Points on a hilly landscape, in no order, each with its height.
A climber steps from a point to whichever of its 2 nearest points has the largest rise for the distance, and stops where none of them is higher. Distance is the straight distance between rows; heights are no part of it.
J_714: [ 11 -32   6  19  32  11  14  -5  23  19 -12  19  -1 -22 -12   2  -5 -10
  32  23 -11  -8  -3 -23 -22  -9 -38 -12  19   9   0  31 -13 -39 -15 -30
  22   2 -36 -28   9   2  12  16 -21]  height 105
J_412: [ 17 -23 -17 -21  22 -13  -8 -18   9   4  -6  17   6 -32  -9 -12   5  -8
 -19   2 -28   5  -4 -31 -10  15 -19 -21  24   6 -30  28  13 -18 -42 -33
   8   1 -23  21  -1   8  -3   9 -14]  height 159
J_885: [-13  53 -10  -9 -40  18  20 -17 -34 -31  31   5 -14  -7 -26 -58  19   4
  26 -32 -22  -3 -22 -29 -14  21  -2  28 -33 -32  14 -31 -10  17 -29 -37
 -16  24  36  19  -8 -12   0 -11 -50]  height 379
J_611: [ -3 -48 -10  49   8  26   9  29  12  13  20  -4  -7  -7 -14  52 -13  -6
  20  -3  14 -17 -25 -45 -42 -27 -22  17  44  47  -6   0  13 -15  17  14
  10  17 -51 -25   9  -6  -4 -20 -14]  height 62
J_261: [  3   0 -21  15  46  23  11 -44  26 -14 -31  13 -22 -21  -4 -43 -26 -23
   7  -5 -11   1   4  21   2  28  -2   5   3 -11  -7  36   0  -2 -17   9
   9 -33   9  30  -3 -17   7  17 -14]  height 687
J_539: [  3 -25   1   3 -15   6  10  18 -18 -14   0  33 -22 -37   0  38 -11  -4
   7 -37 -16 -25  -9  -2  -9   5 -26  19   6  32 -20 -30  49  -9  24  11
   0  38 -15 -31 -18  21  -4  18   7]  height 317
J_862: [-10  57   7  -8 -28   1   9   3 -12 -16  16  -9 -17   6   6 -10  42  37
  21  -6 -29 -21  -9  -6   8   6  23  22 -15  -4  30 -50  -1  -7  35 -63
 -47  -8  42   4   5   4  13  14 -32]  height 88
J_882: [ -8 -27  10  38  16  21 -12  -8  12 -19 -13 -19 -23  22  -6   7   6 -22
 -30   5  17  10 -15 -35 -14 -18   3  -4  27  42 -12  17  16  11 -31  64
  18 -14 -10  20  33 -35   0 -12 -14]  height 372
J_22: [ -1  27   0 -11 -26  -9 -10  -2  -4  26 -22  -2   4 -15   6 -19  -4  16
 -23  -3 -11 -18  20   6  11   3  -4  -8  -8 -11 -28 -10  -1 -10  -8 -45
   1 -15  -2  -7 -29  -5  -8  16  25]  height 269
J_497: [  6  -4   9  17  17 -17   1  31 -13  17  34  11  19   8  -4  33  18 -16
  -7  22  33   1  -3  -9   4 -45  13   0   5  22   5   2 -16   6   6  25
  -3  11   2   1   4   5  24  -9   0]  height 446
J_193: [ -1  32   9  25  19  10 -33 -15  24   7 -35  -2   1  18 -14  -7 -26  -9
  -2 -10 -38 -24  12  21  30   0  24 -14  14  14   4  17  24  -6  41  -1
   8 -50 -15  20   1   6  -3   9  -7]  height 106
J_953: [  6  43 -13   6  -2  -5  -5 -21 -23 -21  -7  -2   1  12 -20 -47   5  -8
  24  30  -5 -21  15   7  46   8  20  28 -16 -16  28  12  27 -25  16  -3
 -23  -6  44  18  -2  11  22   8 -23]  height 630
J_557: [ -2  -9  -3  45   8  22  -2  -7  22  20   5 -12 -19  35  32   9 -28   0
 -12  15  31  10  23  35  23  -5  10 -13  10 -20  44   9  -9  15   3  56
  15 -25  -3   0   2  -4  -7   3  22]  height 273
J_491: [-18   9 -30  11  27  18  19 -18  14 -21  -6 -16 -28 -19  11 -33 -11 -26
   0  13  17  16  16  34  13  16  19  21 -12 -27 -19  15  -4  -3 -23  17
 -16 -18   9  36 -18 -21  -1   2 -18]  height 559
J_737: [  8  -2  -2  16  18  -6 -12 -22   4  18 -16  27   6  -1 -17 -23   0   8
 -13   6 -10 -25 -17 -17  -9 -12  10 -49  25  -1 -30  50   3  -5 -10 -12
  32 -53   2  36 -13 -11  -6  -3   2]  height 370
J_834: [-16 -43  -4  -2  21   3  -2  -1 -12   3  11  -6  11  15  12  27  64  10
 -27  25  32  15 -14 -30 -13  -5 -24 -31   8  -2 -37   7 -12 -11  10  18
  -6  24 -11  11  15 -23 -11 -34  14]  height 551
J_80: [-24 -20  12 -23  -3 -17 -14  35  -5  23  19  21  10 -26   7  29  22  27
 -26  -6   8  -9  -2 -18 -32 -18 -26  -6   8  -7 -16 -10 -14   7  11 -15
  18  22  -1 -11 -17  25  -7   8  38]  height 582
J_884: [ 20   3  -9  -2 -32 -21   7  17 -20 -21   6   6   9  18   0  26  32 -18
   3   8  11   3  -4  27  30  -9  28  35   2  36  38 -17   7   0  38  10
 -23   2  14  -2  12   7  36  14 -17]  height 624
J_208: [ 11 -26   6  -1   2  -9   9 -20  -4 -33  -6  -4  14  15   4  -7  39 -38
 -40 -31  12  21 -13 -54 -21   2 -23 -12 -19  26 -35  18  17  -3 -43  35
 -17  18 -13  16  14 -21   4 -46  -9]  height 290
J_440: [ -5  17 -12  26  15   7   7  -3  16  20  19 -10 -17  28  21   2  12  -7
   4   6  22  -1  31  34  18 -21  19  -2  -1 -16  13 -14 -25  -2  18  25
   9 -17   6  -3 -13  -5  18   6  18]  height 228
J_784: [ 42  18   5   7  59  -6  29 -32  11  -3  17  12  -3  16 -22 -28 -16 -40
  13   9   2  22 -26  11  21 -16   5 -28  12  -1 -13  54  -1  -5 -29  28
  19 -38  -2  23 -10  -7  20 -16  -9]  height 461
J_588: [-31  23  -4   4  -3  -7  46  -5  -5 -13  16 -33 -37   6  -1 -23  -5  11
  27   6   8  15  16  18 -15   0  34  23 -27 -49  24  -4  -2  26 -22  -9
 -21   9  17  17  -7   1  -5  14 -25]  height 436
J_83: [ 44 -18  22 -58  23 -42  10  17  -2 -13  22  15  33 -37 -10  20  15  -3
   0 -14  -7   7 -42  -6 -44   9 -31 -17   5  26 -29  26   5 -14 -15  20
 -24  32 -18  -8 -11  17  -4 -19  -9]  height 380
J_830: [  6  53 -21 -23 -33  11  -4 -24 -32 -29   0   6  12   2 -37 -65  -9  25
  21  -2 -18   0  -1 -10  -4  31 -25  29 -14 -41   8 -28   1  -5 -26 -24
   0  38  29   2   1  -5  -5 -16 -17]  height 407
J_910: [-21  24  -2  14 -21  -2  24  18 -12 -21  26 -41 -38  19   6  -6  14   8
  14   3   8   9  16  24  16   4  48  39 -20  -9  17 -27   8  36  -3 -14
 -31   1  26  24  11  -3  14   9 -30]  height 396
J_729: [ 12 -35   2 -26  -8 -21 -10  22 -17  -6  30  20  13 -19  12  40  27 -23
 -41 -18  -3   3 -25 -19   2  13 -21  -2   9  35 -50 -28  15   0  -9   4
 -24  25 -14  12  -7  29  -6  -7  10]  height 223
J_888: [ -4  25 -10   5 -22  -8   5  -5 -15  -2 -13  -8  -5 -12   4 -22   8  -9
  -8 -18  -2  -3  25   1  16  -4  12  18 -20  -3 -14  -5   8   0 -15 -18
  -5   1   4   5  -1  -4  12  -7   0]  height 308
J_147: [ 17  20 -10 -48 -26  -3  20 -21 -46 -15   5  16  10 -14 -38 -44 -10  18
   8  -3 -17  13 -29  -2 -19  23 -41  17 -12 -30 -21 -22  10  -8 -42 -45
   7  51   8  -5  -1  -6  -1 -17  -9]  height 438
J_91: [ 11 -13   1 -41 -10 -28  29 -18 -46   4  17  25   5 -17 -18 -20   2  23
  21   9   0  -2 -15 -15 -36  -2 -35   1 -23 -32 -26   4  -1  -4 -10 -44
  19  46   7 -21   4  12   6  -8 -10]  height 478
J_780: [ 21  22   5   1  -3 -20  24 -28 -14  22  12  13   2  14  -9 -47   1   6
  41  19  15 -17  -1  24 -14   5  17  10 -19 -39   4   9 -27 -10  -4  -7
  16  17  21 -25  -5   0   7   6   0]  height 468
J_924: [  9  -6  -5   3 -49  36 -32   7  27 -18 -58 -21  15  20  -7  25 -30  -2
  -2 -18 -41   5  10  10  13  20   2  10  -9  20  21 -14  27  13  38   8
   3  11  -6  -8  29   4 -24   3 -20]  height 278
J_744: [-22  18  -7  -1  16  29  18 -36   4 -33 -10 -32 -20  -7   3 -59 -34  13
  21  -8 -30 -12  33  36  58  10  -9   7 -41 -51  13  -2   3  -8   2  -4
 -18 -26  39   4  -7   4 -32  -7  10]  height 252
J_518: [ 23 -26 -13   8  20  14  14 -26  15   8 -15   2  -5 -13 -20 -29 -21 -27
  34  17 -27  -3  -4 -31 -14   8 -26  12  21  -4  14  38  13 -28 -44 -18
  28   2 -12  -8  36   6   7  17 -43]  height 127
J_416: [ -7   7  16  21  51  21   7 -56   1  10 -26  23  -3  16  -6 -37 -19 -11
  -4 -10 -13 -11 -32 -14   0  14 -18 -56   8 -16 -14  67   8  -1 -19  -6
  23 -56   9  39  -5 -27   2 -21 -14]  height 462
J_663: [-21   5   7 -16  -4  14   1 -16   0  24 -24 -10   3 -17  31 -16  -7  11
 -36  -4  -6  -4  16 -11  18  24 -25 -28   5 -37 -31  20  -6   2 -50 -43
   2 -27  -2  16 -28  -7 -18  17  26]  height 225
J_357: [-10  -8 -21  19 -37  44 -35  -5  45 -15 -55 -27  -3   9  -4 -11 -45 -16
 -20 -26 -29   0  11  23  17  27   3   9  -4  22  27   2  37  11  16   5
 -10 -31  -8  14  20  -4 -34  -4 -36]  height 336
J_481: [ 14 -10  -2 -14   9 -28  14 -11 -22  17   5  36  17   0 -20  -9   5   0
  31  12  13  -2  -9  -1 -33  -8 -10  -5 -17 -18  -5  24 -19 -15  -3 -11
  22  24  10 -13  12  -4  10  -4  -9]  height 536
J_125: [  3  -2  -3 -33  22 -19   8  28 -10  -5  13  33  17 -32 -24   1  11 -15
  33   9  -7   6  32   1  -9 -16 -31  32  12   7  29   0   5  -6  17 -12
   2  52 -13 -36 -18  38  21   1  16]  height 378
J_983: [ -7   7  -2  22 -19  19 -19  11  18  25   6 -12  13  13  19  13   2  -5
  -9   0  14  10  11  35  10  -5  21  -2 -17 -12  -2 -34 -46  26  24   6
  17 -11 -12   2   7  -4  -4   6  20]  height 191
J_119: [ 17  -3   2 -11  14 -28 -21  20  21  19   6   3  20  -6 -13   1  36   7
 -39 -16   7  -7  -5  10  -6 -16  15   1  19  30 -24  -6 -31 -27   1 -10
  14  -6 -15   2 -30   6  21  11  25]  height 224
J_45: [-25   4 -24   1   8  37   7 -27  18 -25  -8 -53 -16  14  11  -7 -35  -2
   5 -14 -26  -3  43  37  45   2   9   0 -50 -37  20   2  11 -12  31 -15
 -28 -46  38   4 -18  -4 -29 -18   6]  height 291
J_776: [  7  17   0  27 -22   7 -35   2  29  21 -40   4  13  11  -8  13 -16  12
 -14 -20 -28 -34  -4  18   1  -2  27 -21  22  23 -14  -4  -3   0  36  -8
  25 -36 -25  -2   0  -4 -15  15  -8]  height 143
J_593: [ -4  -1  -4  12 -59  12 -19  18 -24  -1  27 -14 -13  26  22  32   7  32
  12   7  52  -7 -25  -3 -19 -22  14   6  12   5  21 -44 -19  17  10  33
   0  30  -1 -16   7 -13  -3 -28  13]  height 550
J_352: [ -7 -34  10  20  38  18 -15   5   4   4  -1  -1   5  13  -6  32  27  -9
 -23  28   5  13 -15 -45 -18 -19 -16 -25  29  47 -22   9   7  -7  -8  36
   2  13 -37  11  22 -22  -2 -17  -1]  height 445
J_538: [ 18   1  14   1   3 -23  -2  20 -20 -11  23  42  24 -17 -14  31  34 -16
   2  -4   0 -11 -14 -14  23 -26  15  16  12  42  27 -11  -3  -9  24  17
 -23  17  15 -10  -2  20  31  14  12]  height 518
J_124: [ -7 -18  -6 -19 -26  12 -17   4  29  -9 -31 -17  -1 -16  33   8 -34  11
 -25 -10 -24  15  27  -8   5  28  -6 -33  21   0  -2  -4   7  13 -18  14
 -18   6 -16   8   1  -2 -46   0  22]  height 493
J_811: [-15  -7 -17 -10  -3   1  -2  34   3  -2   3  16   9  -3  -7  19   6   0
   9   8   1  15  36  16  13 -19 -11  29   9  13  16 -20  12  -6  26  -5
   3  33 -13 -18   1  39  11   9  10]  height 337
J_150: [-21 -28  38  26  46  21  -8   5  28  23 -23  -6  -5 -10  33  27 -39   8
  11  23  -3   7  13 -35  -9  -4 -20 -53  17  -2  26  26  -6   7  -5  12
   6 -26 -21 -19  23  -9 -25  -1  20]  height 650
J_765: [ -4   9  -2  -6  18   1 -15 -40  11  -3 -32  31  19  -6 -15 -25  -2   2
  13 -20 -38  -7   6 -28 -15  14  -5 -22  12 -12  10  17 -10 -10   3   6
  25  15   0   3  10  -5  -1  30  33]  height 310
J_223: [ 10  25   7   4  -7 -10   8 -34  -3  19 -14  -2  -5  21  -9 -48 -38   2
  41   2  -1 -11  18  13  11  15   1   0 -28 -40  30  23   0 -11  -5   8
   5  -4  28 -18   3   3  -6   1  14]  height 411
J_240: [-10  -8 -15 -13 -18  14 -15  24  -1   3 -33   5  -6 -27  -4  16 -11  15
  -4   5 -28   9  38   7  21  -7 -27   6  25  16   2 -11  24  -2  13 -17
  17  15 -24  -9   7  21 -12  24   8]  height 288
J_365: [-11  -7  -1  39   0  46 -18 -15  60 -12 -40 -21 -16  15  10 -27 -46 -17
 -18 -33 -32   1  11  29  27  30  21 -18   5  18  18   9  22  17  13  16
 -16 -73  -1  16  21  -9 -44 -15 -10]  height 412
J_36: [  3 -53  20  47   4  25  16  22  23  24 -11  -4 -10 -10   5  38  -7  -6
  17  -3  -6 -20  -7 -19 -32 -10 -16   6  27  23 -11   3   2 -21  -1 -24
  29  -7 -43 -33  25 -12  -9  13 -17]  height 82
J_586: [  2  18 -18   4 -51  27 -32   5 -12 -15   5 -37 -25  35  15   9  -8  26
 -10   7  40  -1  -8  10   7   0  37  26   0  12  18 -35   1  22  -2  42
  -6  14  -4   4  13 -32   5 -20   3]  height 475
J_71: [-23 -21  26   8 -20  -7   4  15  -3  22  -1  -3   2  -3  31  13 -23  19
  11  31  23  13  28   8 -17 -21 -12   2  -1 -17  36   0 -15  13  -4   3
   3  19  -8 -29   9  -3 -27  -3  22]  height 775
J_675: [-16  28 -22  24  -6  31  -7   7   7 -29  -2 -49 -14  26   5  -2 -19 -21
 -24 -16  15   0   3  24  41  12  38  29 -40 -13   9 -23   9  39   2  33
  -1 -36  27  25  15  -7   0  -1  -3]  height 311
J_485: [ -8  32 -14 -16   0   8 -20 -16  -5 -23 -13  -5  12   3 -19 -17 -13  13
  30  29 -35 -23  31  14  26  -4   8   1 -10 -11  16  13  26 -41  44 -15
 -14 -10  20  13  -5  23   4  23   4]  height 509
J_209: [ -8  26   0  -8 -22   0  -8  31 -10 -20  17  -2   8   2  15  46  52  22
  -3 -18  -8   9 -13   6  -1   2  19  12   4  15  15 -63 -22   5  50 -16
  -8  15  12  -6  -9   9  22   9  17]  height 135
J_719: [ 19  -4   4  27 -22  38 -31  -1  31   4 -57 -34  14  25   4  21 -46  -8
  19  -5  -4  -1  -1  -7   1  25  10   3   7  17  24 -14  19  46  13  14
  30   3 -45 -14  29   9 -12   1  -9]  height 328
J_410: [ 17   2  -8  17 -22   9 -21  23 -28  33  27 -18   8  38   0  33  -6   8
   1  42  77   4 -31  24 -17 -14  10  26  25  17   3 -36 -18  19   9  14
  13  29 -30 -11   5  -3  16 -23  13]  height 477
J_194: [  6 -10  -3  16  14  -7 -35  20  28  30 -23  24  26  -7 -17  19  14   9
 -30 -26 -12 -21 -16  18 -17  -1  12  -3  37  37 -24  -7  -3  -9  25 -17
  34 -19 -22 -11 -24  11  -6  21  16]  height 184
J_65: [-29 -30  18  22  60  13  -9 -17   8   7  -8 -10 -12  13  32  11 -10   5
 -14  23  17   1  -1 -30  -4   1 -24 -49   0 -17   8  34  -1   2  -2  21
  11 -23 -13  26  24 -24   2 -13  15]  height 865
J_312: [ 18  -4  -7 -38  -5 -45   8  17   0   3  46  13  -1 -32  -5  -4  24   4
   5  24  -3  12  -1  22   5  -9  18  15   2 -13 -14  -8 -25  -4   1 -21
 -13  10   3   9 -12  36  10  12 -18]  height 341
J_337: [-20  30 -14 -23 -15  -4  -1  11  -7 -33  12 -15  -8  11  28  32  45  24
  -1 -20 -29   8   9 -11  13  -6  14  22 -22   4  43 -43   6  -5  36 -27
 -42   9  32  -7  -8  -8  27  -6 -10]  height 110
J_655: [ -5  15  19   3  -3 -20   3  -1  12  18 -15  -5  10  12  -6 -17 -22  -4
  31  14  -7 -12  45  34  17  17   7  -8  -3  -7  56  33  12 -25  22  15
 -14   2   4 -38   5  12 -12  17  18]  height 395
J_777: [ -5  16  -4   0 -12  17 -27  23   7  -6   5  -2  18  12  16  41  22   7
 -15  -9   3  11   2   9   8   2  20  -2   9   7  -7 -46 -28  25  39  16
   5  12  -9  15  -9  -5  15   6  39]  height 161
J_989: [  5 -11   8  33  23 -11  -8  17 -12  18   7  -8  -4  30  -7  29  -2 -27
  -4  29  43   0   5 -11   1 -43   1  -2  19  26  22  36  18  -6  -2  38
  14   4 -11  -8  19  -4   9  12 -13]  height 388
J_266: [-18   9  -2   0 -14 -14   9  21   7  11  39 -32 -38   7  29  11  24  33
   6   9  31  13  -2  30 -34  -9  32  19  20 -11  -7 -41 -32   7   2 -20
  -1   6  -8  -6 -18 -10   6   7 -17]  height 263
J_771: [-18  40  13   2 -13  -6   6  22  -3  18  38 -22 -12  22  -3  11  39  21
  31  11 -24 -20  -2  31   7  -3  44   0  -7 -10  23 -38 -24   4  45 -47
 -21 -17  17 -11  -9  15   8  36 -30]  height 65
J_453: [-20 -40  17   7  -1  10 -22   5  12  12 -30  -8  -4 -11  42  21 -41  23
 -14  12  -3  17  24 -32  -1   0 -12 -22   9  -7  14   3  -3  10 -12  21
 -11   0 -19 -19  26 -11 -33   1  28]  height 607
J_405: [-14 -24 -20 -21  -3  -2   7 -26  -2  11 -13  10  15 -10  21   1  14   7
 -39  -8  -7   1   0 -34 -11  25 -30 -32   6 -22 -29  21  12   1 -47 -41
   4  -4 -10  25 -23  -3 -11   8   8]  height 190
J_422: [-13 -13   9  32  15  23  -9 -21  46 -11 -30  -2 -15  -8  23 -13 -32 -10
 -13 -21 -16  -6  17   7  21  18  17 -34  13 -10  16  27   2  11  -5  32
 -13 -58  10  21  -2 -17 -33   2  18]  height 511
J_464: [ 41 -15  17 -13   4 -31  10  -5 -26 -28  11  48  20 -30 -27  13  30 -18
   7 -24 -11 -17 -36 -14  -1 -15  -1   9   9  47  -1  -1   4 -12  12  28
 -25   4  19 -12  -8  14  20   7  -5]  height 457
J_206: [ 18  27   1   0  15  -7   2 -19  -6  15  10  16   8   1  -7 -22  15  -4
  -8   4   9 -13  -9 -11   9 -22  17 -33  -3 -23 -27  23 -25  -7  -9  -9
  32 -46  19  25 -29 -17  17  -5   7]  height 309
J_355: [ 52  22 -21 -24  10  -5  11 -19  -6  -6   9  16  35  16 -47 -49  -6 -25
  15 -14   1  24 -35   2  -6  10  14  11 -14 -10 -13  22 -17  -8 -38  10
   0  -9   7  26   8 -19  26 -30 -12]  height 362
J_349: [  8  17   6   3   1   4  -6 -34  -2   2 -40  24  19   1 -27 -55 -43   8
  27  -1 -17 -17  -3 -30  -3  21 -15 -17 -12 -28   8  23   4 -13 -20   2
  25  17  19  -5  20 -10  -2   3  11]  height 357
J_174: [ -9 -19  -4  20  -2   7 -10 -11  -2 -29  -8 -17 -12  15   3  -9  21 -25
 -44  -3  40  17 -10 -32 -12  -1   1  10  -2  36 -42  18  15  13 -48  47
  -8  -7 -11  30  15 -29   2 -24 -13]  height 326
J_976: [-30   7  15  13   1 -11  19   8 -24   4  22 -38 -15  22  37   6   4  10
 -11   8  21  13  -1 -14  -9  -6   7  -6 -34 -26 -33  -8  -5  25 -19  -7
  -7  -8   8  14   8 -32   2 -22   0]  height 552
J_459: [  8  18 -13  -9  -4 -22   8   5 -26  -9  16   1   5   5 -22  -5  11 -30
  13  24   6 -10  14  12  38  -7  31  29   5   7  35  27  20 -17   6  12
 -15   3  10   8  15  22  29  22 -28]  height 784
J_408: [ -7   1   3   0   9   3 -28 -11  35   2 -27  29  13 -21 -20  -7  -3  19
  27  -7 -51 -14  15 -16 -16  -6  -5 -31  28   2  24  19   9 -24  29  -5
  20  -1 -12  -5  -3  19 -11  36  20]  height 264
J_13: [-15 -35  -4 -24  14 -26   1  10 -10  18  24   2   7 -18  20  20  38  22
 -22   8  25  15  -5 -17 -37  -7 -32 -13   2   2 -36   1 -24 -10  -7 -21
  10  27  -6   6 -17   1  -3  -5   7]  height 696
J_350: [ 50  26   6 -13  34 -19  22 -10   1  -5  18   2  17  23 -26 -17   0 -35
  21   2  15  21 -16  10  17 -16  22  -5 -13  -1   6  24 -21  -9 -23  19
  -4 -15   9  -8 -12 -12  37 -19 -14]  height 402
J_126: [-21 -17   0  22  20  12  -4 -16 -10   7  11 -25  -8  17  35  13  -5   4
 -14  18  21  12   2 -29   9  -5   2 -19 -15 -24 -29  13  -4  25  -7  14
  13 -20   3  26  14 -27  -5 -12  17]  height 654
J_534: [ 34   4  11 -58  -9 -48  11  15  -9  -3  54  25   1 -36 -15 -19  29  20
  10   6  -7   4 -28  16 -17   0 -17  15   1   1  -8 -25 -17 -25  -5 -27
 -14  38  15 -21 -17  43   6   8 -15]  height 381
J_218: [ 13 -31   4 -23   2 -17  17 -19  -5 -12  12  19  24   8  -3  14  49 -28
 -35 -27  -5  10 -26 -46 -12  10 -32 -21  -5  27 -53  17  22 -10 -28   8
 -27  19 -15  25  -5   5  -2 -22   3]  height 260
J_322: [ 29   0  14  -8 -37 -27  17   1 -33 -37   5  45   5 -33  -1  -2  42 -16
 -27 -49  -1 -17 -36  -4  -3   1   0  21   1  43 -22 -25  12 -17  -6   2
 -38  11  30  -7 -18  -9  18  -7 -15]  height 403
J_915: [  9 -10  11 -10 -33 -22  18   8 -32 -29   4  33 -19 -28  17  23  13   3
 -17 -40  -5 -15 -13   0  -1  13  -3  31  -9  22 -14 -43  33   4  10  -3
 -12  26  19 -25 -21   6  16   2   5]  height 360
J_382: [ 18  16  -4 -24  46 -19   0 -10  10  24   8   0  24   2 -20 -16  35  -8
 -20  -9   5   3 -24 -11 -17  -9   5 -25  -1  -7 -26  22 -30 -24 -26 -17
  22 -24   1   8 -36  -4  27  -4  22]  height 266
J_142: [-11  -1  18 -29   5  -9   6  23 -18   3 -14  33  10 -37 -27  -3 -15  14
  46  12 -16 -12  19  -2 -18  -6 -46  -1   4  -5  23  16   5   3  10 -18
  24  28  -6 -53 -12  28 -16  12  30]  height 426
J_650: [-18  33  -6  21 -16  22   9   6  -5  -6  -2 -33 -21  14  10 -16  -9  -6
  -7  -9   5   2  26  23  51   5  22  35 -39 -14  -7 -25   9  14   4 -12
 -12 -29  23  18   0 -13   6  -4 -19]  height 350
J_332: [  1 -26   2   3 -23  13   1  25 -11   8 -18  -4   4 -23  -1  37 -17  -4
  -7 -17 -19 -10   4  -9  -6  11 -25  23  15  32 -39 -28  20  15   8 -10
  11  31 -31 -20  11   2  -2  20   2]  height 276
J_436: [  6  -8  -8 -21 -30  23 -18   8  29  -6 -33 -40   5   5  17   7 -53  -3
 -14  -5 -13  38  19  24  22  28  17  -7  -5 -13  14 -26 -12  30   5  22
 -39  -6 -11   5  25   1 -47 -16  13]  height 408
J_214: [-16  -9  19   3 -38 -14   8  23 -11   0  25   1 -14   2  26  29   3  34
  22 -11  30  -2   8 -16 -30 -23  12  -8 -13  -8  18 -19 -19  18   0  23
  -9  39  13 -33   5  -4 -13 -13  18]  height 638
J_698: [ 24 -13  10 -62  15 -38  14  17 -22   3  24  36  11 -34 -27  -6   7  11
  -1   0 -16   5 -20 -22 -25  12 -48  -1  -1   7 -37   1   2 -16 -16 -17
   6  42  -7 -17 -17  32   2  -9  -1]  height 427
J_361: [ 14  -6   3  26  69  15  23 -53  14  10  -8  24 -23  -4   1 -44 -18 -34
  -1  -7  -6   3 -32   3  12  13 -23 -17   4  -5 -16  48   8  -3 -30   9
  21 -50   4  36  -4  -6  15 -11 -19]  height 555
J_716: [ 17 -17  14 -34  -9 -25  -3  53 -19  -8  56  19  13 -29   5  55  30   2
 -30 -13   6  17 -51  12   3   9  -5  20   1  35 -19 -52 -12  19  13 -12
 -26  21   3 -11  -5  41   2 -11   8]  height 192
J_937: [-22  38   9   7 -16  -9  13  34 -10  27  44  -6  -2  21  -7   7  21   9
  32  28   6 -16  15  27  20 -21  27   9 -12 -20  41 -13 -22  14  26 -45
   3  -9   7 -12  -3  39   9  31   1]  height 47
J_173: [-13   9  -7 -30 -37 -33  16  36  -3   0  21 -13 -24 -12  16  11  24  35
  -2  -2  19   9   4  35 -17  -5   8  11   6 -15 -11 -27  -9   2   4 -44
   0  20   3  -7 -19  19   8  12 -10]  height 296
J_788: [-21 -28  22  -4  22 -20  19   7 -14  27  -5  19  20  -3   5   9  -3  11
  13  32  29   9   5  -8 -43 -17 -22 -13 -23 -31   9  32 -14   0  14  -4
   9  24   1 -25   7 -15  -6   3   2]  height 625
J_982: [  1   5  -4  29 -21  26 -44   4   7   8 -27 -33  -7  38  10  18 -34   7
 -16  14  20   6  -5   6  18   2  14  23  10  27   8 -12  22  19  -1  42
  16   2 -25   3  26 -14   0 -11   4]  height 397
J_818: [ -2  -9   6  55  16  11   6  -5  12  25  -6 -14 -27  34  23   3 -30 -30
  -9  11  43  -1   5  21  19 -17   4  -8  16   1  13  26  23   9  -5  40
  29 -28 -12  -6  16 -21   8   8 -15]  height 325
J_9: [-16  -6 -19  -9  -2  28 -12  -3  27 -22  -7 -68  -3  20   7  13 -51   5
  -8   5 -14  23  28  40  40  23  33   0 -33 -15  28 -18  -3  12  22  11
 -40 -35  17  -2   1   2 -37 -36  18]  height 345
J_179: [ -2  13 -18 -18  12 -12  46 -19  -6 -27  17  -6 -23   1  -4 -27   2 -21
  13   5  27  29  -3  15 -18   8  25  25 -21 -27  -3  10 -19   7 -31  11
 -18  10  15  22  -9 -22  11  -3 -25]  height 485
J_845: [-22 -27  10 -29  14 -13 -13  28   4  24   0  42  28 -41 -20  13  -6  16
   3  10   0 -29   8 -18 -42 -14 -49 -16  16   7   0  20  -7  -9  17 -19
  23   3  -8 -42 -30  17 -25  19  28]  height 489

For each start below, name the point where the climber stops.
J_765 | J_71
J_194 | J_261
J_885 | J_71
J_45 | J_65
J_729 | J_13
J_719 | J_71
J_240 | J_13
J_744 | J_71
J_675 | J_261
